Points on a hilly landscape, in no order, each with its height.
From any point a ball rolls to the lowest of the 4 points nearest to it. It stops when none of these is lower. Distance is the straight distance between rows; heights are no part of it.
Vigol: [  2   9 -10   0  -6  19   6   9  22  24]  (h 349)
Gal: [-20  -8  -8  -9  -3  16  12   7   2 -13]  (h 450)
Fofa: [ -7 -23   3  26   3 -14 -21  -9 -18  -5]  (h 857)
migib: [  9  10  -4 -11   3  13   8  11  19  18]  (h 263)
dovog: [ -2  -5   2  10  11  -5 -27 -11  -5 -21]  (h 402)
pezuz: [ -7  -3 -18   6  -6  10 -23 -15   3 -21]  (h 80)
taki: [ 24  15   8 -13   2 -17   7   1   5  17]  (h 545)
fom: [  1   7 -14  19 -14  22 -10 -12  19   3]  (h 590)
mizif: [ 23  -9  18 -12 -11 -20  -3   9 -20 -19]  (h 718)
lezif: [ 14  20  14   1   2 -19   9 -11 -12  29]  (h 396)
mesok: [ 16  12  13 -21   7  -7  10  14  10   1]  (h 752)
pupos: [ -9 -15  -4  14   4  -2 -24 -10 -16 -20]  (h 504)
gere: [ -6   3   0 -15   2  14  13  17  12  -8]  (h 554)
mibi: [ 12   5   5  11  28  -8 -25  -9   2 -21]  (h 576)
Nepu: [  5 -11   9  16  18  -8 -25  -3 -11 -20]  (h 394)
tubi: [  7  -6  18  -6   2 -10  21  23  -5 -10]  (h 82)
Zoka: [-31 -17  -9   6  -5  -4  23  -9  -9   4]  (h 690)
zibu: [ 9 15 12  1  4 -6 10 -3 -4 36]  (h 319)
rubak: [ 18  19  10  -7   0 -19   4 -10  -2  26]  (h 441)
naba: [-14 -11 -11   8  -7   7 -17 -14 -11 -20]  (h 391)
kuz: [-19 -10   9  -2  -1  -3  34  17  -2  -5]  (h 693)
toz: [-32 -10  -8   4  -4  12   3  -2  -4 -11]  (h 520)
nov: [ 27  16   9 -16  -8 -19  -3  -6  -4  -3]  (h 815)
mene: [ -9   7 -19  -4 -12  23  -4   2  15  -4]  (h 416)
mer: [-30 -17  -7   8  -2   5   0 -10 -15  -6]  (h 760)
bavag: [ -1   5 -14  11 -10  24  -1  -2  25  10]  (h 500)
feku: [ -7   4 -11 -10  -7  22   5   6  19  -1]  (h 459)
nifod: [ 27   3   9 -17 -15 -17  -7  -2 -17 -16]  (h 785)
tima: [-21  -3   1  -8   4   7  21  13   0 -12]  (h 774)
mefi: [  4   0  -3  11  13  -7 -28 -16  -4 -25]  (h 478)
fav: [-11   2 -18   5 -13  16 -11 -11  13 -15]  (h 308)
begik: [ -1   7 -18  10 -13  22  -2 -11  19   0]  (h 473)
suli: [ 14  11   3 -19   7   1   8  16  11   8]  (h 487)
Gir: [ 18  -8  24 -10  -3 -17   9  17 -13 -12]  (h 602)
gim: [-12 -25 -13  20  -3 -11  -4 -14 -15  11]  (h 176)
vitub: [  2  18  19   0   8 -10   8  -9 -15  35]  (h 370)
did: [11 14  1 -4  3  8 10  9  8 34]  (h 159)
zikob: [-29 -15   1   5  -3  -4  34   3  -7  -2]  (h 789)
bufi: [  2   2  11 -15   5   3  19  26   2 -13]  (h 874)
suba: [ 15   3  14 -20   5  -7   7  22  -1  -9]  (h 919)
gul: [ -6 -29 -13  20  -3 -18 -10  -9 -15  20]  (h 419)
fel: [  1   8  -2 -17   2  13  10  15  18   3]  (h 387)
pumum: [ 6 10 12  3  2 12  4  3  1 39]  (h 244)
Vig: [-19 -22 -18  11  -4 -11   9 -15 -13  17]  (h 465)
lekek: [-24  -9 -15   5 -10  11  -7  -8 -10 -11]  (h 469)
tepu: [ 2  7 -6 13 -4 21  7  5 16 31]  (h 390)
Nusiz: [  4 -15   8  23  15  -8 -25  -4 -14 -13]  (h 524)
Linis: [ 26   9  15 -16   3 -17   1   9   1  -2]  (h 158)
punuf: [-20  -5 -12  -2  -8  21  -3   3   4 -14]  (h 105)
Radi: [ 15  14   5 -12   9  -7  11   6   9  23]  (h 325)
Fov: [  9   9  -2  11  11 -10 -29 -19   5 -21]  (h 566)
supe: [ -8   4 -11 -15  -3  20   7  10  19  -4]  (h 481)
bim: [ -1 -12   3  14  14  -8 -26  -8 -13 -19]  (h 239)
zegik: [ 25  18   9 -11  -9 -25   5 -15  -4   8]  (h 657)

Write out the way that a ball takes from each point below.
rubak => zibu > pumum > did
mibi => Nepu > bim
mer => naba > pezuz
fom => fav > pezuz
mene => fav > pezuz

Where does a ball stop that starts at each point below?
gere => did
zegik => did
bavag => did
begik => pezuz
vitub => did
Zoka => gim
